Points, in no order, along strands that fork and pass close to each other.
In the rows, 128 means zero.
Two points are linked if the straight distance between their rows is under 196. Some points are linked to none.
<45>: [116 167 136  92  91 140  58  96 132 151 115 100 181 114 143  84 163 101
 142 126 159  84 114 123 150 108 115 144 177 159  98 109  86 108 127  54
 132 150 163 115 123 155 102 146 120  84  68 126 123 182]
<451>: [132 168 104 130 132 135 119 109  96 146 156  96 103 112 164 105 146 123
 159 112  95 160  94 168 195 116 121 137 147 179 171 164 194  81 119 129
  87 136 105 146 123  75  89 106  98 116  77  97 124 106]
<761>: [113 156 127 141 156 113  85  97 101 143 105  86  95  75  83 101 133 134
 175 135 159 124 119  89 154 168  92 104 146 160 207 118 159  92 212 175
 146 131 127 156  86 114 144 143 115  65 127 116 146 134]
<522>: [108  85 163 159 163 106 112 104 105 183  97  95 107 114  92  55 148 139
 165 134 137  92 111 101 107 150 130 125 139 167 173 118 154  96 203 172
 124 133 125 104  90  97 174 140 119  94 202 102 118 120]
<828>: [142 120  77 168 175  83 126 102  95 101 110 137  80  98  90 120 154  71
 116 130 176  68 151 101  93 168 103 140 124 160 193 180 132 173 118 151
 125 178  76 108 144 134 150 115 127  71 167 137 127 137]
<1048>: [141 160 151 120 109 114 114 104  91 169 126  74 136 109 175  60 157 103
 125 134 115 171  80 149 211 129 109 109 168 198 140 124 186  55 118 114
  92 144  82 132 117 152 116 106  96 109  87  87 144  93]
<841>: [123 127 157 101 120 116 168 117 119 155 144 130  78 115 106  60 143 129
 108 117 101  96 133 124 130 111 123 200 185  64  84  71 118 137 156  97
  76 118  96  63  83 154 157 119 153 136  95 129 126 113]
<1223>: [110 128 139  93 103 143 132 150 132 174 166 156 123 149 133  51 120 176
 137 107  96 123 114 135 147  96 163 192 112 116 120 123 115 106 164  81
  59  82 162  91  90  86  94 163 144 196 117 144 119  99]
<593>: [180 166  78 110 132 108 126 100 120 134 168 106 148  76 120 128 152 108
 164  86 161 162 118 122 128  54 128 128 131 104 143 106  92 111 197 119
 111 181  83 150 131 141  67 102  85 108 131 129 129 121]
<902>: [109 117 114 143 151 142 109 112 148 142 160 148 108 139 139 147 133 191
 187 140 147 133 120 145  92 142 185 130  80 169 143 176 128 104 125 142
 110 144 122 140 116  94 116 103 110 146 134 119 103 174]
<130>: [141 159 111  87 113 177 160 139 133 109 138 133  71  89 145  64  93 145
 112 149 118 135  92 143 181 136 146 161 162 137 112 118 165 140 184  96
  92 121 125 115 115 108 127 164 142 114  83 166 127  89]
<810>: [166 166 122 117 163 113 115 106 131 150 167 114  80  95 112  96 158 164
 150 133 118 168 108 147 174 123 158 153 116 172 175 143 189  73 186 141
  80 101  63 145 106 121 101 117 115 138 145 119 126 118]
<1236>: [ 95 129 122 164 150  86 122 105 114 109 111 133 118 140 130 172 112 126
 172 149 157 116 142  77  88 179 112  90 105 117 114 128 137 156  97 202
 150 160 123 164 116 131 189 108 109 116 103 101 184 164]
<733>: [125  83  82 150 175 147  95 130 135 129 115 158 116 130  62 178 149 147
 116 120 144  81 153 135  89 134 130 160  66 139 217 192  90 155 141 123
 120  68 125 108 108  87 120 133 149 119 176 169  96 139]
<352>: [ 94 105 129 159 148 125 150 106 137 116 138 131 126 125 144 147 100 163
 182 127 155 142 128 104  88 142 153 133 135  88  71 115 119 150 134 155
 127 189  89 149 117 134 176  90 126 133 103  86 156 164]
<11>: [147  95 125 117 186 115 122 147 163 124 126 146 115  84  59 126 154 125
  84 151 151  54 123  92  98 145 145 187  95 194 173  93  91 142 191 139
 140 160  86 116 147 160 128 111 161 102 191 120  89 158]
<373>: [130 105 101 119 139 145 180 159 116 109 127 146 114 110 139 145 115 107
  99 135 127  72 124 119 104 129 128 165 155 137 136  98  87 160 132 104
 121 194  90 108 151 151 138 108 130  84 126 123 114 115]
<1249>: [124 113  91 155 221 129  97 143 129 150 135  88 119 140 131 125 153 138
 164 103 166  83 106 133  78  73 110 136 145 131 145 158 107 114 102 141
 137 164 109 109 117 105 133  81  97  83 170  74 124 179]
<353>: [122 139 171 110  64 126 128 165 123 176 116 111 183 183 171 116 122 120
 100 124 115 147 116 121 130 139 130  83 124 141  57 111 119 113  31 100
 156 147 189 127 145 175 121 141 113 164  98 118 158 116]
<731>: [113  76  99 149 129 195 184 128 120 120 170 124 114 126 169 147  90 185
 162 118 143 166 110 138 106 132 173 135 156 101  93 123 105 150 147 106
  80 189  69 129  87 135 137 102 144 120  91  96 142 125]
<471>: [187 124 171 123 137 123 179 164 122 142 121  86  98  93 114  85 136 105
  79 138 110 131  98 152 163 126 134 105 134 171 162  67 162 105 163 165
 170 141 117 131 157 149 119 107 119 110 218 116 109  73]
<806>: [130 132 114 109  97 143 182 171 103 158 150 116  94 106 154  61  90 156
 120  98 111 150  74 127 172 132 170 172 163 137  83 120 173 115 151  89
  89 161 115 128 120 118 104 116 136 149  64 103 127  77]
<1151>: [107 133 140  93 118 164 126 180 169 143 141 149 147 104 115 151 127 165
 106 105  87  76 129 144 148 100 152 189 131 131 141  95  97 115 124  97
 167  93 157 131 153 101  96 118 146 126 123 113 107 145]
<760>: [115 101 139 135  81 132  99 126 127 112 110 159 157 189 143 139 138 101
  71 158 119 149 168 143 136 181 105  73 116 175 168 189 120 134  68 110
 106  55 189 112 143 147 130 186 138 152 161 173 127 110]
<366>: [160 102 126 154 128 122 135 126 160 124 105 137 166 165  99 187 183 127
 115 121 129 129 196 139  69 124 161 105  85 129 171 178  86 122  94 122
 141  91 140 114 170 143 130 145 127 134 245 159  77 163]
<549>: [114 137 165 120  71 149 129 131 124 138 118 116 153 145 137 181 118 131
 149 104  79 145 161 148 134 107 128  80 129  61  98 108 110 137 107 156
 178  92 224 138 139  91 124 152 111 137 127 125 126 121]
<1171>: [159 159 114 132 167 167 110 114 144 103 132  86 115  99 114 173 156 125
 172 133 166 117 171 145  89 116 126  99 136 126 168 109  81 123 188 161
 162 180 116 138 135 129 109 113 106  43 185 113 123 195]
<1068>: [164 104 119 134 111  97 195 163  99 138 117 155 120 145 121 191 122 124
  72 106  86 134 130 127 125 117 118 107  99  80 118 109 148 148  53 149
 150 110 104 117 122 153 115 102 133 163 146 122 131  60]
<9>: [137 118  39 147 190 108  94 107  89 155 131 125  84 105  78 129 152 109
 146  96 167  71 114 117  87 126 127 155  73 167 220 198 118 143 142 132
  95 152 106  95 111  87 101 106 121 101 162 150  96 127]
<348>: [ 93 178 106  98 104 133  82 148 103 113 114 143 150 118 126 153  79 118
 118 128 125 138 104  87 143 124  71 132 122 111 100 117 121 159 135 120
 128 128 177 161 110 134 104 154 144 142  19 144 177 118]
<82>: [148 133 129 110 140 143 151 112 156  78 120 169  92 118 134  81 108 110
 107 181 130 116 124 141 143 128 128 142 147 125 117 131 146 163 164 110
 116  97  98 106 142 131 151 159 146 117 155 182 106 120]
<880>: [152  58 114 169 121 130 209 169 102 129 121 123 130 151 127 191 119 137
  93 114 130 147 144 111  87 168 139  91 115 113 142 121 121 166 105 145
 148 167 111 136 131 159 152 122 131 133 177 120 142  74]
<30>: [139 118 113 135 105 153 123 125 104 129 148  97 132 168 171 115 126 131
 134 108 114 194 120 172 173 121 129  96 134 143 166 188 170  95  99  97
  97  99 172 134 123  75  89 133 120 153 110 135 126  89]
<361>: [168 102 150 161 183 129 143 173 135 131 134  84  90 118  97 110 161 127
  83 140 144 129 138 139 102 175 140 103 145 200 179 140 169 132 146 174
 160 137 117 129 172 148 137 123 130  97 250  96 126 130]
<1170>: [ 67 122 160 114  86 125  68  88 122 137 104 132 132 186 147  62 108 108
 112 161 110 135 110 112 127 149  97 104 116 122  61 113 144 148 137 146
  68 114 199  75  89 133 162 192 176 184  79 158 155 125]
<281>: [128  63 106 147 147 145 125 145 173 109 111 174 139 140  89 142 119 155
  83 135 127  86 138 138 133 140 148 150 116 140 171 170 130 145 125  98
 153  27 137 105 137 101 132 153 169 146 193 160  82 139]
<155>: [191 124 144 132 103  98 144 102 136 120  96 141 144 142 100 126 152 100
 126 143 131 153 159 137 113 122 161  56  82 108 139 142 128 132 160 142
 152  94 153 122 162 136 113 153 116 139 235 176  76 102]
<988>: [132 205  99  90 166 124  89 121 177  98 129 149  99  84 106  92 145 133
 130 162 172  72 103 124 134 114 108 182 137 154 109 127 111 141 170  92
 119 129 109 138 118 126 111 132 118 107  52 145 108 206]
<1114>: [173 171 155 123  84 104 151 100 141 131 143 121 164  75 126 136 141 112
 155 110 139 176 121 131 142  82 173 112 117 104  87  74 104 109 177 133
 168 175 103 171 156 166  90  94 100 129 132 115 117 116]
<532>: [162 153 118 140 138 144 136 102 111 105 138  69 147 116 170 133 137 101
 149 123 158 177 135 161 163 122  80  69 184 119 141 117 128 117 126 127
 134 170  74 163 132 174 128 104 113  66  94 105 178 113]
<1157>: [ 94 113 117 154 177 127 114 126 132 123 121 134 159 168 153 166 135 120
 155 117 119  86 127 141  76  61  94 147 144  79  94 158  83 154  57 128
 130 132 124 107 130 110 153  94  98 124 129 105 132 171]
<125>: [ 75 119 127 124 116 120  93  99 113 164 120 123 151 120 137  69 125 139
 165 135 164  95  86  93 136 154 118 162 152 170 121 113 105 110 160  86
  94 179 130 121  80 138 139 139 136 120  46 115 148 158]
<922>: [144 128 124 139 195 132 108 189 170  94 117 119 110 149 100 155 114 157
 100 149 157 120 136 128 107 161  99  99 145 139 122 156 158 144 120 150
 180  61 141 182 160 130 158 134 128 125 176 130 137 187]
<77>: [113 128 135 135 110  68 107  61  93 109 120 160 132 138 132  96 134  67
 112 165 129 155 128  93 126 157  87 119 112 155 144 149 149 144 120 145
  66 135 105 111 126 179 149 145 140 155 113 168 154  86]
<1030>: [115 152 156 129 100  71  89  54 108 103 121 109 168 133 155  73 113  60
 162 134 141 196 122  99 148 108  90  85 126 110 107 124 147 114 145 150
  99 150 143 144 145 145 153 136 114 148 112 152 159 106]
<1215>: [113  71 134 156 208 113 155 146 138 102 141 119 113 154 128 149 130  96
 115 141 119  90 157 118  71 142 116 147 133 127 135 127 108 164  91 184
 138 169  64 120 170 150 203  80 116 104 204  96 146 151]
<286>: [ 92 119 169  96  42 145 146 167 115 144 122 116 190 152 154 133  93  95
  90  94 101 149 148  97 153 158 116 153 139 124  79  89  98 130  59  71
 134 141 173 127 152 178 140 146 167 155  57 146 182  99]
<805>: [137 181 128 121 143 162 113 129 164  73 126 141 121 105 115 207 134 123
 157 156 115 124 177 150 119 137 151 121 103 136 151 112  95 133 153 166
 182 145 135 178 164 118 112 123 115  78 155 137 102 204]
<151>: [156 164 126 111 140 124 121  94 116 126 142  69 132  87 171  48 151  97
 137 138 168 147  98 145 182 107  89 109 201 159 120 106 137  86 153 102
  86 163  41 129 125 186 135 102 100  69 104  93 159 122]
<441>: [133 102 160 120 128  93 115 123 135 153 110 133 162 109 111  71  98 130
 118 134 134 126  71  93 161 111 103 121 133 124 120  85 136 111 172 113
 143  86 103 148 124 183 149 129 136 149 153 136 135  88]
<842>: [116 125 169 123 159  94  95 147 166 129 100 120 136 118  78  79 115 138
 117 148 132 100 113  94 142 153 106 125 147 141 130 111 162 119 163 144
 182  53 156 159 143 134 172 157 139 140 173 145 126 163]
<803>: [158  80 122 133 110 167 166 169 170 127 138 132 168 153 141 183 144 156
 107 114 136 150 176 146  94 118 185 116 101 144 168 134  70 107 113  94
 149 153 140 126 170 136 106 131 131 128 220 128  89 137]
<133>: [120  69 141 132 121 126 146 107 125 130 144 120 163 133 136 125  98 143
 129 115 111 183 107 112 148 114 116 133 141  90 128 110 132 125 147 103
  93  90  90 139 107 157 157 120 156 166 123 138 156  78]
<976>: [102 118 159 137 132 111 159 162  85 160 126  73 121 138 140  58 106 128
 172 104 119 164 112  92 113 152 103 110 168 132 124 116 167 111 158 148
 110 167 168 157 130  97 173 144 107 138 138 118 164 100]
<1041>: [143 154 155  94  64 139 126  68 151 136 166 123 182  85 162  95 144 100
 140 120 104 176 107 162 185  68 171 156 151 143  88 101  94 100 152  74
 102 141  97 130 151 174  82 109 108 127  95 121 118 110]
<844>: [ 82 144 173 131 166  82 102  74 158  92 113 153 110 115 117  74 135  98
 134 188 124  89 119 117 156 162 106 177 153 158 118 117 153 121 112 156
 120 105  81 131 125 139 187 122 133 114  89 123 146 185]
<323>: [142 155 133 138  84  94  96 100 120 102  64 134 153 153 129 184 142  88
 110 147 154 128 172  95 124 166  93  86 145 101 100 112 130 144 100 121
 161 117 146 120 125 180 148 162 142 116  95 156 149 143]
<248>: [ 94 114 119 162 175  94  80  85 128 130 119 147 101 138  88 152 138 154
 168 161 170 107 126  97  91 193 127 111  77 171 168 179 139 135 123 176
 126 118 109 151  90 120 159 119 116 132 119 126 147 179]
<1004>: [122 101 142 140 136 149 106 115 150 118 122 131 165 192 182 149  95 153
 136 162 129 169 102 153 127 115 122  50 114 122  82 161 135 135  81 141
 131  81 148 143 131 130 154 138 101 170 144 121 142 140]
<462>: [ 88 131  97 115  71 182  95 177 112 117 105 151 190 165 161 182  75 126
 104 105 142 147 128 113 122 122  98 108 106 104  99 150  77 159  99  81
 127 125 212 139 114 115  92 168 152 156  47 147 150 112]
<146>: [ 88  70 161 122 151 161 148 173 187 124 145 122 124 127 101 138  99 183
 111 126  97  97 137 133 137 154 152 197 164 129 123  90 130 115 127 115
 172  97 124 136 148 106 172 116 167 136 143 102 132 165]
<525>: [161 151 125 139 195  82 130 155 106 109 115  95  82  87  74 147 131  82
 107 118 124 125 140 108 128 142  99 100  96 125 179 116 174 142 125 242
 190 139  96 168 156 133 150  95 106  85 190 105 160  97]
<398>: [101 127 174 142 105 126 150 112 104 142 140  99 132 122 144 175 133 123
 164 109  62 148 137 157 147 123 126 113 140  98 131  91 145 114  81 187
 160 121 145 151 127 108 145  96 111 117 116  83 165 106]
<575>: [192 155 120 136 105 144 146  95 135  66  97 101 145 133 158 151 121  95
 123 152 161 205 137 167 175 130 118  49 157  98 107 140 163 131 130 114
 162 128 108 161 150 153 120 134 127 102 108 153 131 112]
<1219>: [126  87 136 126  54 146 146 141 133 142 132 143 163 183 171 119 115 132
  75 116 107 179 142 156 168 153 144  86  97 142 159 170 139 100  61  87
 113  67 195 106 132 108 101 160 147 185 136 152 128  72]
<795>: [ 97 142 149 110  62 112 123 140 131 121  85 146 173 172 123 160 134  93
  96 118 110 105 197  97 110 161  96 153 142  85  80  97  90 152  84  89
 135 117 179  90 132 147 158 181 171 164  71 168 147 150]
<734>: [102 127 122 116  75 129 131  86 123 141 144 183 147 138 167  97 112 130
 126 139 113 118  97 130 130  98 168 155 111 107  52 125 114 147 110  98
  76 148 116  85 114 151 109 122 145 173  63 124 109 106]
<834>: [132 199 136  87 119 148 103 147 146 121 153 139  97 146 123 105 140 147
 164 129 129 146 175 148  94 111 143 119 103  97 113 156 104 120 171 121
 113 112 215 133 147  86  86 158  96 146 136 177  92 167]
<926>: [125 172  91 150 123 138  78  73 100 151 130 140 122 103 137 154 149 128
 185 109 142 102 104 164 111  42 145 116 114  77  98 148 109 138 132 146
 130 136 141  93  89  85  64 103  93  94  93  85 105 139]
<16>: [107 136 135 139 153 126  85 117 149 126  87 159 137 192 136 151 160 125
 119 148 135  70 136 152  85  84  82 125 123  89  65 155  91 156  69 113
 126  74 160  67  90 116 142 140 124 150 105 138 103 190]
<465>: [140  69 121 150 207 128 139 144 158  79 132 159 105  93  87 188 120 103
  82 165 118  88 153 121  97 173 167 174  88 172 145 116 121 162 135 212
 161 163  57 112 178 150 151  98 156 104 218 107 113 159]
<649>: [117 185 166 104 117 115 130 149 130 118 148 114 117 102 110 151 113 138
 148 135 118 183 146  98 139 178 113 124 123 140 149  97 151 106 139 171
 154 140 149 208 133 159 147 146 117 139  85 144 177 126]
<1160>: [145 174 144  92 125 147 123 155 138 188 174 105  91 107 124  64 156 184
 150 102 101 144 119 146 162 103 175 188 143 169 140 115 153  64 197  99
  87 109 130 123 109  87  85 144 107 150 134 121 112 130]
<866>: [156 125 116 152 198 129 111 176 115 164 129  70  94 141 127  80 169 152
 124 128 182 105 114 129  85 138 102 108 173 193 167 160 151 102 127 120
 128 162 120 125 127 136 131 117 101  87 195  95 125 160]
<668>: [140 176 142 125  95 122 133 139 131  98 103 116 125 119 132 137 128  89
 144 131 136 109 165 130 140 154 150 104 155 143 124 107 136 124 122 128
 199 168 187 157 189 119 128 140 117  75 140 146 101 167]
<507>: [156 128 118 141 137 121 170 172  82 179 139  76  67 148 148  45 130 159
 140  91 140 165  99 122 123 135 144 126 177 129 110 143 199  98 150 106
  84 165 127 113 104  96 127 127 116 142 137 104 134  93]
<33>: [ 98 158 135 129 105 138  51 127 129 156 105 136 171 165 148 137 131 130
 119 123 144 100 104 138 103  64  93 121 137  81  24 137  94 151  77  99
 138 108 176  90  90 145  99 139 130 157  53  99 141 162]
<569>: [109 129  97 134 141 100 106 114 118 131 150 129 148 133 102 173 159 119
 146 103 150 109 160  92 100 149  91 169 125 142 190 148  90 121 103  85
 111 148 115 139 116 144 121 120 136 135  88 145 154 161]
<463>: [114  64 144 154  76 135 180 128 132 159 125 165 165 161 148 182 143 160
 128 127 112 121 156 123  79 149 187 117  86 125 143 118  76 122  89 122
 123 160 140 104 115 143 138 137 134 148 166 128 107  94]
<618>: [130  79  88 153 167 137 143 107 115 137 122 160  80 123  87 191 130 181
 129 118 147  96 121 115  79 132 136 165  92  83 132 132 108 171 135 137
  98 120  59 101  37 120 136 106 162 135 102 125 130 131]
<1234>: [159  74 133 135 175 142 183 155 127 131 174 109 102 103 117 130  97 156
 108 106  97 167 108 135 149  96 137 162 137  82 133  84 142 133 175 147
 103 120  37 130 121 163 151  84 143 143 167 106 135  63]
<86>: [158 108 115 141 185 105 142 181 158  85 115 124 123 109  87 169  90 115
  77 126 112 120 117 126 157 131 113 117 131 121 139 113 180 146 118 184
 215  88 104 170 182 136 144 104 146 122 187 116 129 123]
<1257>: [ 88  90 136 136 154  88 101 138 113 186 119 121 155 177 124  33 141 152
 151 126 162  89  91  84  92 133 109 143 135 157 120 150 119 114 139  96
  85 147 156 111  98 119 155 151 122 164 131 126 117 148]
<654>: [114 122 134 139  86 151 138 119 117 127 140 144 156 147 150 203  96 154
 139  93  87 184 142 145 123  67 136  95  87  25  56 140 122 160  92 146
 135  73 172 131 111  74 110 139 126 199 103 114 128 108]
<122>: [ 96 131 178 126 126 121 112  71 142 117 139 114 126 140 171  97 128 117
 140 163 111 150 131 141 151 160 119 143 177 136  70 118 159 107  76 133
 103 131  81 114 125 168 177 108 136 126  77  97 168 168]
<347>: [139 182 118 145 169  80 121 112  94 118 124  78  84  81 109 121 125 118
 170 114 167 161 132  99 135 150  95  75 109 119 170 120 167 105 160 226
 156 170  92 170 108 128 146  94  96  76 125  84 186 112]
<772>: [138 229 120  79 116 136 112 109 162 100 146 137  89  55 121  92 126 138
 137 153 127 136 108 128 182 124 150 176 149 141 111 122 167 117 177 124
 127 129 118 152 137 124 109 153 124 117  53 151 117 148]
<406>: [170 128 147  93 149 138 151 209 164 127 125 102 123  98 100  83 108 122
  71 127 109 104 105 132 146 106 134 128 139 156 126  72 145 114 169 122
 190 120 164 131 191 136  99 132 147 121 223 127  84 126]
<261>: [ 95 140 123 121 175 120 100  99 160  88 121 189 117 124 118 146 134 123
 137 178 136  57 116 135 120 127 109 183 112 143 108 136 103 153 110 134
 127 122  81 124 106 113 140 106 124 117  56 127 121 202]
<561>: [152 149  50 124 120 111 157 120  97 121 165 119 111  86 126 111 111 116
 165  79 159 160 104 107 132 100 145 146 106 128 164 152 136 129 200 108
  90 199 129 149 142  83  77 118 105 135 107 155 114  92]
<1031>: [ 90 164 180  94 100 118 104 174  98 164 135  99 127 167 159  61 114 127
 134 133 103 146 118 112 132 159 100 105 142 157  98 133 163  98  93 132
 119 133 209 150 144 112 136 160 107 166 101 132 154 127]
<928>: [116 146 182 101  70 138 144 141 163 120 101 126 153 140 145  77 109  97
 114 145  96  98 148 156 169 150 155 109 156 145  90 104 140 117  95  99
 186 101 203 117 194 114 138 170 140 117 161 164  91 145]
<308>: [117 110 104 131 147 123 141 117  93 173 130 147  78 130 112 108 157 157
 131 120 113  70 101 124 108 118 124 168 133 112 133 116 130 145 125 127
  66 120 108  72  47 120 130 115 149 132  97 113 134 105]
<1077>: [139 115 137 128 149 134 138 110 132 104 108 155  98 148 129 115 118 117
 146 170 131 117 149 134  83 141 122  85 103 108 131 150 125 171 163 167
 119 108 144 112 140 105 165 160 113 120 196 174 115 131]
<1147>: [105  47 124 158 170 109 146 146 108 184 130 118 121 151 100  72 134 143
 139 109 135  82 109  94  72 130 147 150 116 159 174 144 118 126 152 131
  98 164 133  90 121 111 161 126 128 132 205 113 109 102]
<517>: [ 98 100 123 130 142 138  99 115 143 121 129 194 118 165 130 125 106 161
 111 160  98 104 110 152 142 128 133 140  91 131 128 166 148 140 101 127
  94  22 140 100  96  88 129 151 149 178 119 161 112 123]
<1035>: [ 99 105 176 126 110 100  98 120 107 185 121 128 147 153 115 113 141 145
 147 136  84 136 113 125 145 151 131  92  86 171 182 136 148  82 130 166
 126  72 184 148 120 121 126 146 103 149 170 128 115  92]
<1199>: [139 143 113 126 107 168  76  81 135  75  98 110 150 152 146 177 116 112
 134 158 151 183 151 139 150 145  82  68 154 100 123 154 132 138 144 109
 131  88 150 141 106 145 135 171 149 110  87 165 148 143]
<656>: [116 151 127 110  97 112 141 143 121 106 132 152 150  96 126 160  89 115
 111 128 101 143 102 112 190 149 126 139 105 151 152 105 145 124 120 133
 158 127 133 185 152 136 109 123 132 136  67 142 144  81]
<484>: [104  59 141 131 106 191 176 127 123 127 164 145 170 148 180 153  82 177
 123 121  98 196 117 138 126  97 153 135 122  70  77 110  75 148 117  84
  70 129  73 126  89 160 144 119 148 173 110 109 145  91]
<1193>: [133 111 107 144 129 172 144 135 176  99 150 149 143 148 167 160 118 164
 155 134 149 144 143 163  97 107 191 133 117 133 101 167 112 132 107  93
 136 158 121 136 166  97 116 112 130 137 153 126  91 173]
<858>: [ 91 194 116 139 116 141  50  79 101 144 131 124 109 126 137 119 146 122
 166 113 140 105 119 150 110  76 105 139 150  83  62 155 120 147 123 137
 104 117 193  81  72  86  88 135 123 129  30 105 133 167]
<1248>: [143  56 125 137 170 172 184 203 157 129 174  91  93 134 126 137 109 175
  81  89 100 145 137 151 132 129 157 171 156 128 155 123 150 112 124 118
 132 115  97 111 157 118 136  96 167 138 191  93 120 101]
<85>: [151 154  98 146  79 128 146 101  76 145 130 134 147 112 138 180 148  98
 152  79 110 146 119 152 124  48 145 104 103  58 106 127 103 150 111 140
 141 165 145 123 117  95  57  99  95 129  90  98 113  79]
<1153>: [169 123  94 103  66 140 190 167 138 127 145 104 149 100 149 126 144 107
  81  76 129 138 135 150 191 129 166 150 151 161 171 120 127  98 107  54
 146 157 144 143 179 107  77 108 137 115 109 130  98  81]
<1254>: [118 113  81 136 125 170 162 167 115 117 103 185 124 127 125 194  99 174
 109 114 141  93 122 115  83 103 127 155 104  53  69 119  91 195 130 107
 116 131 111 101  72 109 113 131 158 147  70 129 114 122]
<494>: [110 144 152 114  53 111  81  49 116 136 139 108 194 127 165  86 136  78
 158 116 115 186 104 137 189  96 138 123 137 148 123 124 135  80 142  97
 103 147 164 125 141 127  97 139 129 141  86 135 124 107]
<912>: [155 152  88 136 101 122 149 115  98 100 127 130 157 124 146 225 149  85
 139  98 118 158 164 145 137  96 119 110 108  97 156 142  99 136  78 121
 156 176 117 155 154 118  85  97 103 110 103 125 122 112]
<405>: [105 141 160  99  91 135 132 134 168 120 124 185 130 158 137 106 107 125
 102 163  75 100 149 165 151 136 139 120 112 119  82 126 133 129  81 118
 144  44 178  91 158 106 127 173 137 176 142 172 101 141]
<94>: [153 104 116 139 204 106 119 121 130 130 115 157 100 143  84 169 151 145
 104 144 131 101 137 122  74 111  91 136  89  73 127 146 119 169 103 166
 111  68  41 103  79 151 157 107 124 143 166 123 148 130]
<918>: [153 153 149 115  94 130 172 162 125 101 111 162 115 127 119 235 126 140
  88 154  91 157 174 139 129 168 119  89 101  94 110  99 139 144  85 183
 174  95 103 153 124 151 127 146 123 139 127 150 152 106]
<186>: [127 110 126 169 150  55 114  66 100 121 120 128 112 124 120  56 160  78
 136 143 168 118 133  99 128 162 109 121 155 170 170 184 175 128 113 127
  93 145  79 111 145 149 168 121 128 112 169 131 125 126]
<54>: [142 100  98 122  84 158 197 189 126 135 133 135 125 132 162 108  84 144
  85  93 124 127  87 148 160 123 174 139 138 126  99 130 150 131  93  82
 149 163 143 127 156  96  94 107 138 143  93 106 102  77]
<147>: [108 134  65 121 106 178 115 162 132 108 115 186 152 145 142 190 111 147
 108 111 161 104 149 126  88 106 105 164  93 103 119 174  56 163 115  57
  90 113 151  96  92  99  96 151 152 153  50 166 114 143]
<120>: [177 125 102 132 106 122 157 139 125 112 140 116 140 104 106 190 147 112
 107 104 127 156 152 137 163 148 143 119 115 153 208 127 139 107 125 124
 158 134 117 175 165 132  95 104 138 117 140 137 118  90]
<518>: [113 157 159 125 101 116 158 103 115 109 119 163 112 106 131 195 142  97
 137 147  73 100 162 140 124 141 126 136 128 101 114  67 120 144  84 188
 151 142 107 122 130 146 149 115 119  93 109 122 145 122]
<1043>: [141 190 143 112 138 135  96 105 137 133 126  82  92  91  93 104 162 144
 179 128 175 129 160 120 117 141 115 118 172 119 140  99 130  95 208 136
 153 151 148 136  95 121 123 149 116  72 121 134 139 191]
<794>: [149 128 139 105 154 124 127 193 168 116 118 146 134 116  80 123 137 119
  84 143 133  74 143 105 101 142 145 147  97 173 167  99  91 134 164 133
 169 125 165 143 192 141 107 145 143 117 221 150  85 156]

A fork is a point with three links, a tip a point with one. Leave the first point through the second and follow the links. Name the first fork or tip that comes.
<494> / <1030> -> <761>
<575> / <1199> -> <806>
<926> / <858> -> <1215>
<733> / <9> -> <561>
<1215> / <465> -> <120>
<353> / <286> -> <451>

Follow the links from the first point to the second, and from the first to the third. Name the last point that the two ways share.
<146> / <926> / <517> -> <133>
<1068> / <125> / <11> -> <803>
<308> / <772> / <1249> -> <120>
<1249> / <532> / <147> -> <120>
<1114> / <731> / <45> -> <761>
<286> / <11> / <248> -> <806>
<654> / <976> / <120> -> <806>
<281> / <1193> / <1151> -> <133>
<16> / <133> / <398> -> <803>
<33> / <441> / <122> -> <130>

A fork is a point with three links. Follow the links from the first point to the second and name the forks in between, in order.
<618> / <471> -> <656>, <120>
<844> / <323> -> <130>, <806>
<125> / <130> -> <761>, <133>, <803>
<912> / <805> -> <120>, <806>, <130>, <803>, <133>, <761>
<926> / <347> -> <120>, <806>, <130>, <803>, <133>
<484> / <1153> -> <803>, <130>, <806>
<841> / <1199> -> <618>, <656>, <120>, <806>
